Each row is a point on a landscape with many valleys, with its height.
From any point a ball rolls to the lowest of the 2 points nearest to it. It stops when none of these is lower. Distance is the straight distance between rows; heights are no part of it.
K179 h=26.1: [  0  -2 -10  10 -12  -1   5   5  31  20  26 -15  -1  11   5   2 -10  29
 -24  10  29 -15   7 -12  28  36   2   5  -4  13   2  -8 -15  17  15   8
  -2  29  -6  25  20 -35  -6   6   5 -12  -2 -56   0 -13  12]
K246 h=19.4: [  3  -9  11   9 -24 -10   6  12  27  11   8   5  23  28  -8  -9  24   7
  -9   4  15   7  28  -8  23  14  24  40   5  12   8  -2  -6  58  37  -1
   7  10   0  -7  32  17  -2  20  16   3  -7  -8 -25 -21 -12]
K250 h=59.6: [  8 -16  -4   7 -16   3 -20   6  -7   9 -35  28 -56  31   7  24   3  40
   5 -25 -13  20  22 -26  -3  38  12 -25   6  14 -13   0 -47 -36 -40 -13
  34 -24  33  -5  18  -9  13 -13   3  20   9 -13 -14  -3 -29]
K815 h=9.0: [ 22  18  -6  14 -20   1 -27  -5   0   5  -5  -1 -10  24   9  -1  -3   7
  -8 -32 -41   7   1 -16   2   4  -8 -13  39  31 -19  16 -13  -9 -38  38
  11 -19  27  -6   3  27  27 -18 -21   6   6  21   8  -2  18]
K157 h=43.6: [-33 -10   9  -7  -5   0  -5  20  32  17  16 -12   8 -17  -8 -18   7 -18
  -6 -36  24 -15   3  20  25 -20  15  34   2 -14 -11  -4  30   3  42  -5
 -23   7 -44   5  -7  71  20  53   7  37   6  22   0  -6  -1]
K424 h=19.0: [ 16  33 -17  -2 -14  15 -19  -4 -24 -23  23   4   8  -5   8 -16  -6  -4
  -9 -29  12 -23 -15 -11  -5 -19  -7  -8  12  -2  17 -23   4 -28 -13  13
  -8  -4   5 -23   2  10  -2   3 -14   1  10 -12  10   1  11]
K772 h=28.4: [ 14  21   0  -4 -28   8  -5 -11 -10 -28 -34  36   4 -20  12  20  -8  16
   2  18 -17  -9 -17  -4 -13  18   2 -21  17  -9  20  -9 -14 -22 -15  -6
  -5 -19   7 -36  36 -34 -18 -33  -4  -4  -1 -33 -14  -4  -4]
K5 h=27.3: [-26   7  21   9 -16  15   9   9  45  24   2  -5  17 -16 -10 -37   9   9
  -7  44  46   8 -14  -8  41  12  34  53  15  19  -1 -14  35  38  35 -27
   4  35  -3   8  -4  -3  -9  19  -7   1  27 -49 -29  -3  -9]
K690 h=38.5: [ -8  -7   9   5  -1  -3   9   8  15  15  23  -9  22 -25 -25 -29   8  10
 -19   9  -5  -3 -13  -7  24 -25   3   5  -2  -4  -7 -15  15  43   5 -15
  -9  11  -6   4  -4   3  15   8  24 -10 -12   1 -19  -1  26]
K111 h=26.9: [-19 -18 -16  29  -2  -6  -8   7  16  14  33 -17  24   9  -4   7 -15  -2
 -16   9  11 -12   8  18  13   7   1  14  -3 -18  -9   7  12  28  22  16
 -13  23   0  21  -6 -27 -10  18 -19  -7  -2  14  25   2  18]
K178 h=31.5: [-11 -15  -9   5  16 -17  -1 -18  17  23  15 -28   5  22   0  18  -8  16
  10  -5 -19  21   7  10  -3  29 -20   1   3  15 -10   8 -10  17   2  32
  -7 -11 -12  29  16   0   9 -17   1   7 -27  15  25 -12   1]
K262 h=61.6: [ 19  -9   8 -20   4  26   6  -4   7  20   1  13  -1  -5 -22 -36  49   8
 -11  30  17  11  18  -1  -3  36  -9   7 -17  19  26  -7  -9  15   3 -12
   1  10 -30  16  11  20 -21  11  12   3 -30  -7   1   6 -24]
K285 h=41.4: [-16 -13  13  11  10  -2  21  15  -1  16  28 -18   9  -3  -7 -14  -4   1
  12 -38  26  -2  14 -14  17  -7   7   3 -24  19 -10  -3   9   2   1  -4
  10  19 -11  25  -4  42  27  24  27  18 -35  23   4  -4   1]
K457 h=40.1: [-22 -25   4   4  -3  11   8  16   8  21  28  -4  14  -5 -17 -24  13  12
  -6 -23   6  -6  16   2  24   1  20  -3 -24  12  -1  -5  -6  28  -1 -19
   7   8 -17  17   6   5  14  13  12  13 -33  -9 -12 -14  10]
K231 h=22.0: [-12 -30 -22  11   5  23   6   8  23  -1   4   0  13 -13   2   6 -18 -27
  -5  16  38 -22  -1  17  -7   5  -7   9 -16 -38  -4 -13  22 -30  25  -8
   2  13  10  16   4  -2 -12  10 -10  19  22 -16  41  18 -10]
K649 h=6.2: [  0  14   8  18  22  11  15 -20  16   6  -4   4  29  13   0  -9  19 -15
  14  17  21  36  -8   5 -20   6 -22  46  19  17  -9  17  33  15  17  29
 -14  -5  20  16 -10   3  -5   3 -10  -6  11 -20   0   4   0]
K609 h=18.6: [  8 -12 -25  -7  13  27  -3  13   1 -11 -24  -4  -3  -8  14   4 -23 -36
 -23 -15  28 -24   1   5 -27   6  -5  10 -10 -24   8 -24  29 -49  16   1
  14   2  14   0   1  13   6  14  -9   4  39 -29  35  -8 -31]
K129 h=54.0: [-12  14  20  10  18  16  24  12 -14 -10   9   0  21  -3 -12 -19 -18 -16
  34   8  11 -10 -26  -2  18 -61  10  21  -9 -10 -15   1  34  15   3  -4
  -2  15 -10 -18 -37 -17   7  29   5 -11  -2  17 -23   8  12]
K184 h=24.2: [  3 -19 -12  -7   2  18  -3 -19  16   5 -12   0  22 -14   3  16 -15 -18
 -15  37   6  -2  -7  11 -25  30   6  -1  10 -32   2  -1  12  -5  23  10
 -16   2  -8   0  22   0 -15  -6   0  14  -8   4  31  15 -13]
K119 h=30.7: [ 15 -18   8 -11   6  33 -11 -21 -39 -12 -50  13   6  -6  18   0  12   9
  11  14  -7  16 -32  10 -37   6   7  -4 -19   1  24 -25   0  -6 -14   1
 -13 -39 -16 -14  17   7 -16 -12   0  -5  -5 -14  -3  -1 -29]
K495 h=19.1: [-12 -20   9   8 -15   9 -31  -8 -32 -16  -8 -18   4 -22  10 -10   7 -15
 -17  15   5 -27  -9   4  -8 -12  39   6 -29 -10  47 -15   7  16  26 -43
 -20   2 -16 -10 -13  29 -21  14  -3  -8   1  26 -13  24 -16]
K185 h=15.5: [ 16  -2  12 -16 -29   4  17   6  25  11   2  24  24  19 -18  -2  24  18
   4  -5  -6  14  23 -17   9   1  12   0  -2  -2   1   5 -15  42  17   3
  21  -9   9 -23  37  -4  -6   5  29  -4 -28   7 -34 -18 -10]
K201 h=56.4: [ -3  -4   9  19   2 -16   6  17 -17  16  -8   4 -12  24  -2   5  10 -32
  21 -28 -25   8  22  11  -8   4   5 -20   0   2 -31  22   0 -22  -7  20
   4   4  13   6  -8  -9  37 -23 -21   5  -7  33  14  11  15]
K489 h=46.5: [ -7   5   1 -13  18  18  13  15  -6 -14 -27 -13   5 -35 -10  -6 -27  -1
  -1   6  47 -22 -19  -5  11 -38 -22  10   3  -3   9  -7  21 -12  12 -18
 -17   3  -5  10 -22   1 -15  22  12 -12  28   5   1 -17 -10]
K691 h=29.4: [-20 -22  -6  13  15 -14   1  -6  20  13  20 -36  13 -10 -14   5  -2  -1
 -11  25  10   8  11  10  11  10 -20   5   0   2  -5   1   5  30  28  12
 -20  -1 -28  44   3  15  -2  -2   2 -24  -8  10  39  -6   7]
K663 h=26.6: [ 10  12  -4   2 -15  25   9  25   3 -12 -11  20   7 -15 -13  -1  -7  14
  -2  13  23 -12 -13  -4   9  15  18   3   9  -4   6  -8   7 -12   1 -11
  14 -10   4 -31  29 -29 -19 -14   2  17   1 -46 -18  -9  -7]
K943 h=16.6: [ 17  21 -22  15 -19  17 -19  -3  -2  -6  34  -5  20  -1   0 -24  11 -20
 -20   5  -3 -17   3  10  -6  -7  -6   9  -3   7  -1 -16  12   6   1  16
 -11  -4 -10 -24   0   7   3  -6 -23  -1 -13   8   8  10  25]
K30 h=38.6: [-17 -16  14  10  41   7  -4 -16 -41 -11 -12 -11  12  -4  14   8 -10 -28
  22  24 -12  -6 -26  -7 -32 -37  27  23 -23  14  11  18  30 -10 -13 -12
 -15  -9 -19  12 -43   0  -4  20   7 -17 -18  15  -7  13  -7]
K771 h=26.2: [  9  18 -11  21  -7  -5  17  17  30 -20  32  39   4 -34  -2 -16   5  19
 -25   4  16 -26   3  10  12  -4 -15  -7  27 -11  27 -16   3  -1   4 -26
  -7  23   5  -4  28  -3 -24 -14 -10  35   9 -57 -28   0  35]
K869 h=18.3: [ 33  15  -3 -33 -31 -12   3  -6  28  -7 -26  29 -18   6 -11  18  22  21
 -19  27 -52  28  33  17 -19  25 -17 -24  28 -43  -1  19 -26  -4  12  25
  10 -30  -5 -40  32   9 -16 -16  -4  21 -12  49   0   4  -5]
K784 h=14.3: [  4  36  10 -32 -49 -10   7 -20  20 -20 -13  52 -21  13  18  22   3   4
 -11  -3 -61  47  30  24 -14  16 -25 -22  45 -35 -13  20 -31 -14  -4  13
   4 -27   3 -45  24   3  -5 -28 -12  27   0  40  -9  17  33]
K460 h=21.6: [  7 -10  -3 -13   2  12   3 -13  10  -2   0  -1   6   8  -1  18  12 -15
  -6  22  -7  20  13  13 -31  42  -9  -6   0 -22  11 -13 -18  -9  29  23
  -4  -7 -13  -1  28  22  -1 -19  -8   8 -22  22  37  16 -20]
K514 h=9.5: [ 22  31   3 -35 -33 -17  -9 -23  -1 -20 -27  40 -37   0  26  29  28 -15
 -13  -6 -61  32  25  29 -26  29 -30 -37  31 -10  -6  25 -35 -30  -9  -1
   5 -25   1 -26  14   6   0 -48 -36  20  -2  19   1  33  33]
K112 h=60.7: [ 23   0  -9 -13 -27   1  -4  17   7 -17   3   5 -27  -3   3  13  35  45
 -23   4  -4 -12  31  -4   4  21   4 -34 -12   6  22  -7 -29  -1   2 -23
  16 -22 -15 -18  24   2 -31  -6  16  22 -15 -23 -23   0 -24]
K400 h=25.1: [  2   1  10  -4  -2  -1 -33  -3 -38  -6 -33 -16  -2  -8  -3  24 -16  -1
  19 -13 -32 -29  -5  14  -9 -30   0 -25 -14 -10   2   8 -18 -22 -29 -16
   9 -38  28 -24 -21  -9  -2  -3 -10 -27  21  39  -1 -16  -8]
K642 h=37.6: [-21 -16  14  16  28  15   9 -18 -18   1  -7   1  18   8  11   4  -8 -30
  34  24   3  16 -10   9 -24 -10  25  27 -25  13  -1   1  15  -4   3 -12
 -14  12   4  14 -34 -12  17   7   5 -15 -18 -10  11  12  -2]
K701 h=12.0: [  4  25   2  -6  18  20   3 -10  14  -6 -30  -4  25   1  -1  10  -5 -27
   8  -4  19  13 -30   7 -16   5 -14  20  14   4 -14  -5  38 -17  17  24
  -8 -10  15  -8  -5   5   1 -11 -15 -25  30 -24  21  -9 -25]
K458 h=21.1: [  0  -1 -13  -8   9   6 -14  -5 -11   4  -8 -40  -5 -17   9   2   7 -12
 -30  18  17 -25  -7   6   0  13   9   6 -17  -2  22  -2  20   2  14 -14
  -6  14 -15  17 -17  -5 -34   3  -3 -19   5 -29   3   4 -19]
K13 h=31.9: [ -9  23 -25  11   2 -17 -33 -19 -22  -7  32 -31  31  12  21   0 -38  -2
 -17  11 -34 -19 -25   2  35 -23   5   9   2  -6   7  -9  -2  31  -5  24
  -6   4   0  -1 -18 -30  -8  21 -15 -14  -4  10  11  -5  34]
K611 h=18.7: [ 16   5 -17 -20  12   4  11 -15 -15  13 -21 -17   3 -17 -13   3  13   0
  -6  27   7   2  -8 -11 -11  27  -5   7  -1   6   6   8  22   4  -5  -5
   0   2 -21   8 -11 -23 -17 -15   0 -27 -16 -36 -10  19  -9]
K586 h=13.1: [  4 -18   0 -22  -4  -1   0  12 -16 -15  -1  -2  -9 -13 -15  -9  12  -7
  -3  -3  25 -24  11   6  15  -1  12 -28 -30  -2  13  -5 -18  -2  -4 -45
  -1  32   0  12  -2  14 -12  -5   8  -2  -8  12 -11  16  -5]
K188 h=23.8: [ 17  13  -7  -9 -18  -9   7   3  34 -17  23  22  17 -25  -5 -22  -7  12
 -30  -4  12 -14  -6  -2   0  -2  -1  -3  32 -18  11 -13   9  -2   9 -15
 -19   8  -4 -22  36  11  -1 -12  15  20  -1 -10  -6   7  27]
K153 h=39.5: [ -8   3   8   8  60   4  12 -21 -35 -17  -2 -11   0 -24   3 -13 -13 -31
  36  22  -6   5 -35 -15 -23 -49 -18   5 -10  16  18  19  38 -20 -17  -9
 -26   6 -15  11 -64   7  -5  27   6 -37  -3  -2  14  13   2]
K621 h=55.1: [ 18   3 -11  22 -13   1  -4  14 -26 -13  25   0  -1  28   0 -12  -3 -31
   8 -28 -17 -43   9 -11   0 -31  -5  -5  -7 -12 -13  31  14  -8   1  26
  15   7   8 -20 -19  41  31  16   1   8  13  66  10  11  15]
K900 h=15.6: [ 23   9 -28 -13  18  17   0   1  -2   1 -11   0  14   4  13 -11   7 -37
  -2 -21  15 -17 -11  12 -20   6 -19   9   0  -9 -16 -13  29 -35  14  31
   5   3  14   6 -15  11  24  10 -29 -18  24 -28  42   5  -4]
K7 h=21.7: [-33  -1  -9  15  -7 -10 -33  -6 -21 -16  36 -10   0  -9  13   1 -20 -11
  -9  -9  -7 -51   8  10  10 -28  33   8 -28 -18  33   7   4   6  15 -17
 -15  19 -17  -7 -16  11 -14  26  -1   4  -4  31  -7   9   5]
K854 h=61.2: [ 24  -5  -4 -23 -17  26  10  -5   1  11  -2  18 -11 -11 -14 -15  33  36
 -19  40  -5  13   8  -8  -9  33  12  -6 -21 -10  30 -15 -14  -2  -2 -16
  19 -17 -31 -12  17  -3 -26  -9  19   8 -24 -37 -25  10 -28]
K150 h=23.2: [ 25  19  11 -12 -30  -3 -24 -17 -31 -17 -55 -12   4  -6   4  10  15   6
   3  -9 -42  -1  -9   8 -19  -2 -18 -29   4  -8   0   2 -12 -14 -23  14
  -2 -44  18 -31  -4  -4   2 -32 -23 -26  -1  36  -7  -7  -6]
K544 h=19.2: [  6 -16  -3 -10 -13  -9 -12  -2 -31 -16   0  -1 -15  10   3  28  10 -21
   4   0 -14  12  24   1 -36  26  -3 -26 -15 -13  12 -15 -22 -31  12   1
  -2   3  -6 -15   3  34  13 -23 -22  11 -16  45  35  14 -11]
K774 h=53.2: [-22   4  31  19  28  -7  24   8   4   1  41   2  16  -4  -3 -14 -16  -2
  25   9  29   5 -28  -8  39 -48  27  30 -13   4 -23 -20  19  26   5 -13
   6  13   0   9 -31 -34   0  48  13   7  -4 -14  -1   5   5]
K778 h=28.8: [  4 -16   4  -4  23  38 -11 -21 -38 -19 -35   1  -2   3  28   4  -3  -1
  14   1  19  -2 -27  -1 -21  -9   2  24 -29   7  24 -19   6 -23 -11  -6
   4 -25  14   3 -14  -7 -16  22   3 -30  19 -17   2  -9 -29]
K662 h=14.2: [ 16   8  -9   9 -11  -3 -22  -9   9  -4  -3  -4  -2  17  16  12 -35  -1
 -12 -22 -15 -15  -6  -8  -9 -16  -3   3  21  -5  -5   5   8  -1  -8  46
  14 -29  28 -24  -2  11   6  -2  -2  -6  27  35  10  -8   3]
K325 h=62.0: [-15   3  22 -20  22  11  25   7  21  16   0   1   4 -16 -32 -39  48  -4
   0  30  22  37  22   5 -19  27 -32   4  -5  26  18  -3  -2  14  29 -13
 -16   6 -34  33   9  46  -9  19  19  10   9 -12   3  -3 -20]
K339 h=50.5: [-28   4  12 -12  25 -10  27 -14   9   9 -12  -7   2  15  -7  26 -18  19
  40  17  -6  43 -16  -6  12 -21   0  21   8  19 -14  -3   8  24 -16   6
  -4   2   3  18 -13 -31  23  -4  25 -22 -19  -9 -14 -14 -12]
K812 h=55.7: [  2 -18  14  17   3 -24   0  40 -22  12  -4 -19 -16  20  -9   5   0 -40
   0 -29 -14 -29  36 -12 -10 -10 -13 -14 -17  -5 -16  34   0 -17   5  13
   9  10   7  10  -9  30  31  -2 -12  23   2  66  14   5   3]
K899 h=27.0: [  0   5   0  -1  15  13 -12   1 -45 -15 -30 -11 -12   7   7  10  -5 -12
  14 -10  -1   4  -9  -4  -7 -30  -9  -6 -27   6   2  -5   3 -22 -32   1
  14 -22  31 -14 -39 -15 -15   8  -7 -34  25   3   0 -18 -22]
K919 h=16.3: [ 24   5  -5  -5  15   9   6  -5 -19  13  -6  -3  -6  -7 -14 -16   8  15
  14 -16   4   6   0 -14   5  -4   5   0  10  19 -18   5   8  -2 -32  10
   2   2   3   0 -11 -24   1 -21 -10 -24  -9 -27 -14   7   9]
K562 h=16.1: [-21 -25   8 -20 -10  -2 -14   7 -10  -4  11  -6  -6 -36 -11 -12  10 -25
   6   3  20 -34 -11   8  -4  -4  24 -16 -16  -9  17 -11  -4  12  16 -49
 -16  39 -34  -1  -9  43   0   3  18  13 -12  28 -13  21  -7]
K998 h=13.2: [ 26  15 -21   9 -25 -13  -9   7  -7  -8  30  11  -9  -3   5 -11  25 -20
 -30 -10 -13 -24  27  19 -15  16 -31 -27   8  -1   8   6  -9 -14  -1  15
 -11  14   3 -10   7  11 -16 -22 -25   8   5   9  26  17  37]
K484 h=9.4: [ 29  22 -13  21  -5 -37  -5  11  -2   1   9  18 -17 -11   2  11  -3   7
 -31 -19 -13 -14  46  -3 -26   8 -36 -33  10  -5  17  -2 -11 -32  -3   8
  -4   8  24  20  11  -3  -9 -31 -14  20   5 -11   8   4  43]
K603 h=47.5: [ -8 -14   7 -14  56   8  24   1  -6 -13 -22 -21 -15  -9  -4   0 -22 -13
  20   0  45   2 -29 -17 -11 -35 -42  -2  -4   8  -6   3  19 -18  -8 -14
   3   8  11  26 -36   6  -1  23  29  -5  34   0  20  -8 -27]
K918 h=9.3: [ 19  -4 -21  -6   1 -14  -7  14 -20  -9   9  -9 -39  -6  -5   5   4   7
 -10 -27  12 -38   9 -10  -2  -1 -11 -34 -16   0  17  -1 -25 -26 -14 -29
  13  22  22  16  -4  -5 -14  -4   0   6  15  -9 -14   1   9]
K385 h=48.4: [-13 -19   8  -2  60 -14  22  -4  -3   0  -6 -11 -18   5   2  22 -27  -2
  45 -10  29  23 -29  -5   0 -27  -8   9 -10  20 -19   2   4 -28 -13  -4
   0  -2   5  48 -27  10  18  17  19   7   6   1  39   2 -30]
K202 h=12.3: [ -9  -7  19  16  17  15  14   2  13   0   8   9  14   2 -22 -12   9  -5
  15   6  26  24   3   0   3 -16 -14  20  -8  11  -8   8  10   8  -1  12
  13  -4  15  12  -8  -9 -12   4   8   1  18  14   4 -12 -17]
K569 h=57.8: [ 12   9   3  33  -5 -25   3  20  17  15  -7  43 -29  16  11   6  -5  25
  -9 -20 -30  -1  19 -17  -9  34  -4 -30  33  17 -24  21 -33 -27 -30   3
   8  -7  21  -4  16 -39  -6 -24  -7  28  13 -46 -12  -5  13]
K619 h=45.5: [-41 -10 -10 -15  19   0  -2   3  -4  -3   0 -31 -10 -29  -8  -3 -10 -21
   1  -8  33 -28  -9  -1   9 -43 -11   2 -13  -2  11   5  23   0  23 -33
 -21  28 -38   1 -47  38  -7  41   8 -17  23  16  15 -11 -16]
K964 h=18.0: [ -8  -8   7 -27  15 -15  -2 -13 -11  13 -44  -1 -42  -4  -3  13  -8  -7
  22 -13 -34  10 -12  12  -1   5  -6 -55  21 -12 -29  22 -20 -22 -36 -15
  15  -6  12   5  -4  -2  36 -37 -10   2  21  23   6  13  -9]
K429 h=14.1: [ 14   6   6 -27 -11  -7 -14 -21 -14 -11 -32  24 -36  -9  -1  25  10  -2
  -2 -11 -52  27   8  14 -25  17 -26 -46  26  -9 -15  16 -27 -18 -40  -3
   8  -9  13  -9   3  18  20 -35 -25  11  14  23  -3  21  15]
K743 h=30.2: [ -1  13 -34   7  -4 -26 -29 -11 -18 -17  22 -23  -7  19  19  15 -30   2
 -21 -11  -3 -26  -4  -8  30 -16  16 -20 -11  -4  12  -7  -6  -2  -6  12
   4  14  25  13  -6 -26 -11   8 -11 -24   6   0  -1  -9  17]
K12 h=4.3: [ 30   9 -24  17  14 -46  -3  -5 -10  -5  13   7 -36 -14  12  14 -16  -6
 -13 -35  11 -18  11   4 -12 -14 -21 -29  -1  -7   5   3  -1 -37 -12 -17
   3  34  30  34  -7 -10  -6 -22  -9  12  13 -21  -3  18  32]
K654 h=59.1: [ -5  -7  -3  -9 -18  11  -7 -10   8  -2 -25  30 -62  35  24  32  -1  50
   3 -14 -26  13  -1 -12  13  46   9 -21  13  21 -12  12 -35 -26 -47   7
  27 -34  13 -12  38 -21   7 -21  10 -12  28 -40 -21 -10 -24]
K556 h=20.7: [ 27   7   1 -12 -24  -3  10   0  24  -5  15   6  23 -13   5  -4   3  17
 -24  -2 -17  -5 -17 -16   4  -5 -18   9  32 -17 -16  -7   1  25  11  12
 -10 -24  -4 -30  28  28  11 -16   6   4 -19  24  -2 -12  35]
K717 h=34.9: [-21 -17  -2  -6  36   8  33 -33  -3  31 -16   8  -7  22   6   3  16  -7
  33  13 -14  53  -5   9 -12  45   3  22   1  19   1  22   1  -7 -13  18
  -9  13 -38  45  -2  -4  25  -2  -9   6 -30 -26  14   6  -5]
K612 h=10.9: [ 10   1  26  -5  -6  18  16  11  20  -8  -8  16   0   9 -27  -4  19  19
  12   8  11  28  20 -16   1 -21  -9  14  -6  18   2  15  -9  23  -3  -2
  20 -27  22  -5   3 -11 -17   0  41  -6  10  13 -18 -33 -32]
K817 h=18.1: [  9  -1  -9   5  -9  -5   6   1  19   2   2  -7  29   9  -4  -3 -17   3
  -1 -12 -10  -7 -21 -10   3 -35 -13  23  26 -20 -22  11  20  16  -2  33
   3 -14   8 -25   1   9   9  -9   3  10  -4  40  -9  -7  18]
K986 h=36.6: [-32  10  21  14 -18   1  -8   1  13  -4  15 -25  37 -30  -1 -19 -27  21
 -10  50   4  15 -31 -13  25 -29  18  28   5  -7  22 -26  11  43  19 -19
 -15  10  -4  -5  -1 -14   2  10  10 -26   0   0 -16 -15  19]
K420 h=54.6: [  4   6  12  -5   6   3   7  15 -19  -8  11   4  20   7  -8 -22   9 -38
  23 -15   2 -32  -3  -5  -1 -44   7   9 -14  -3 -12  21  23   8   6   7
   3  14  -3 -18 -25  12  14  19   2  -3  -1  44 -17  10  10]
K486 h=58.4: [  0  10 -11   9 -18 -11  -5  19  17  27  -2  34 -42  31   8  23 -16  37
  -3 -17 -40  17  16  -7  29  40   3 -24  28  25 -31  25 -36   0 -37   2
  14 -18   8 -18  26 -57   9 -28  -9   0  22 -43 -16 -29  -6]
K954 h=36.2: [-15 -15   3  -5  15  27   3 -20  -6   9 -20  12  10  14  12   2   3 -25
  34  18  -4  50 -10  19 -21  29  26  11  -6   4  -4  -3   3 -12  -7  13
  -8   5 -10  13  -6  -8  25 -14 -17  -8 -28 -18  16  17 -11]
K487 h=42.4: [ -6 -23   5   5   2   1   5  22  -7   6  27 -10  11   7  -3 -17   6  -9
   9 -39  28 -25  18  11  -2  -6  15   8 -10  -9   1  -6  -1 -10  29  -4
  -7  14 -25  10   7  58  19  26   6  43 -15  40  12   5  -4]
K265 h=33.3: [-12 -10   4  -7  13 -14  13 -11  16  35  -9  -7  -7  36   6  13  -2   9
  26   3 -10  36  10  -1  -7  53   7  14   8  13   2  18  -8  14   8  35
  -5  -1 -32  23  25 -23  16 -12  13  11 -26  -5   0 -18  -6]
K427 h=30.0: [ 15  20  -7  17 -32  -6  -6 -17   1 -31  -8  50   7 -11  25   5  -3  12
   0   3 -12   3  -5   2 -16 -19 -10 -18  16 -15   5   0 -27 -27 -13 -13
   6 -18  32 -41  30 -27 -29 -20 -15   9  11 -28 -29   4  19]
K890 h=62.6: [ -7  25  36  -8  -9   5  40  19  36  19  -9   4  13  -7 -29 -24  43   1
  -6  10  22  44  24   4  -3  19 -21  36   8   3   1   1   9  46  48  -1
 -13  11 -29  19  27  48  21  13  29   5   1  -4  -2 -19  -2]
K748 h=24.0: [-40 -12  -8  19   7  -9 -27  -1  -4   3  40 -20  -4  -1   0  -8 -13 -24
 -17  10  -3 -43 -13  19  21 -21  20  23 -14 -16   1   5  22  29  17   2
 -13  28 -16  12 -28   1 -20  31  -7   6  10  14   1   5  20]
K870 h=52.2: [-13   8  12  27  16 -21  27  28   6   7  28 -20  12  13  -8  -7 -28   8
   7   0   3   8 -12  -8  37 -24  10  10  -3  -5 -31 -15  -3   9 -11  11
  11   8  13  -1 -17 -48  16  14   2  -1 -12  -8   8  -8  14]
K276 h=16.5: [  5 -34  -6 -13  13  11 -13   4 -21 -13   2 -12 -19   0  -7  12  23 -34
  11  -3  24  -6  18   2 -17  24 -10 -18 -38   2  12  -8 -22 -17   3 -19
  14  12  11  10  -3  16   7  -4  -1  -7   7  24  21  18 -24]
K456 h=57.1: [ 11  -5   0  19  10 -19   5  25  -1  34 -15  14 -19  23  -1   7 -13   2
  -2 -31 -25  -8  25 -16  -8  25   6 -23   4   9 -20  23 -19 -19 -25  21
   6  -3  17   6   4 -26  15 -29 -18  15   0  -7  -9  -9  13]
K84 h=44.6: [-42 -20   5  -3   5  -6  13   5  22   6   8 -26   7 -29  -9   5   2 -12
   0 -11  41  -6   3  13  26 -33  12  23   1   7   7  -4  23   7  26 -35
 -21  30 -33  19 -20  54  17  41  18   7   5   9   1  -3 -17]
K936 h=13.3: [ 30  28 -16 -17   0  -1  -6 -20 -22  -5 -12  16 -15   5  23  -4  11  13
   2 -39 -29   7  -9 -12   1  11  -3 -22  20  23 -15  -3   0 -12 -46  26
   1  -7  10 -13   8   5  18 -32 -25 -11   2 -25  -5  13  14]
K382 h=28.3: [  0   6 -26  -2  -8 -27  -7   1   7   5  43 -27   2  13  16   8 -20  40
 -23   3   5 -25  -5 -12  35   6  13  -6   1   7   5 -18 -20  21 -10   1
   4  -3   8   5   6 -38 -18  15  17 -21  -8 -20  -6 -18   2]
K957 h=60.3: [ 32  -7  -6  -9 -17  -1 -16   8   4  -5   8  21 -33  21   3  20  21  39
  -3 -13 -12   8  34 -14 -23  31   1 -25  -7   4  10  -6 -46 -15 -10  -2
  30 -27  13  -9  27  -4 -17  -8   4  37 -17   4 -21  -4 -19]
K542 h=23.5: [ -7   6  -9  -4  -9   4 -10   8   4  -2  11 -15  -5 -18   8 -16  -4   7
 -28  21  27 -30 -21   9  26  24  21  12  -6   3  22 -21   0   7  14 -22
   3  39  -2   7  10 -18 -23   6 -13  -9  19 -58  -7   9   7]
K868 h=21.0: [ 20  16  10 -14 -39  -3 -10  -7   3 -11 -28  11  13   5  -7  28  14  24
 -14  18 -45  17  18  11 -23   8  -2 -20  19  -7  -8   8 -13   6  -3  23
   5 -50  -4 -44  21  -1  -3 -23   3 -12   0  20  -5 -11 -26]
K485 h=49.4: [-23 -13  18   7  29 -23  28 -17  19   5 -11 -15 -11  20   1  28 -34  17
  38  -8  28  36 -20   0  14  -5   5  18   5   4 -33   2   0 -10   2  13
  -2  -5   5  35  -4 -15  16   6  21   5  -7  -5  29  -5 -21]
K626 h=51.4: [-28   8  23   6  28 -15  20  14  -8  11  15 -10  14  18  -7  -7  -4   6
  37   5  -8  41   3  -5  34 -18   7   2 -11  21 -31  -2  -8  13 -24   1
  15  12   6  35 -28 -28  33  -1  15  -9 -31  -3  -5  -9  18]
K765 h=35.0: [ -7   6   5  16 -32   4  -9   4  18 -16   4   1  37 -19  -4  -4 -10  30
  -1  33 -14  13 -33  -2  21 -18   6  12   5 -26   4 -19  -6  56   7 -14
  -4 -15  13 -36  13 -41 -26  -6   6 -31   2   6 -22 -17  23]
K52 h=23.6: [-12   4   9   0  -9  -3   5  -2  36  28 -12 -10  19   0  -4 -31  19   3
 -24   8  32  -5   2   2   5  15  29  48   8  29   8  -2  25  43  30 -15
 -11   9 -14  17   7   6 -11  27   7   2  -1 -30 -39   3 -10]
K327 h=33.2: [ -4  10  -6  19 -23 -10 -32  -7  -9  -8  44 -12  33   6   9 -14 -23  12
   9  10 -27  -9 -23  -8  29 -26  18   6 -11  -7  -6  -8  -6  36  -3   8
   6  -8  20 -39  -2 -48 -21   9 -13 -17  -4   6  -9  -3  34]

Two balls start at each pair of points below. Name the first point that both come to, or write never.
K717 and K460: K586
K870 and K642: never
K184 and K954: K586

Call two points neighbours if one is among the 2 nearest of the other. Go from one point of each pair to the other, from neighbour to neighbour, staying as low as possible. Name the highest point that can't be avoided.
K12 and K612: K184
K514 and K12: K119
K612 and K649: K202
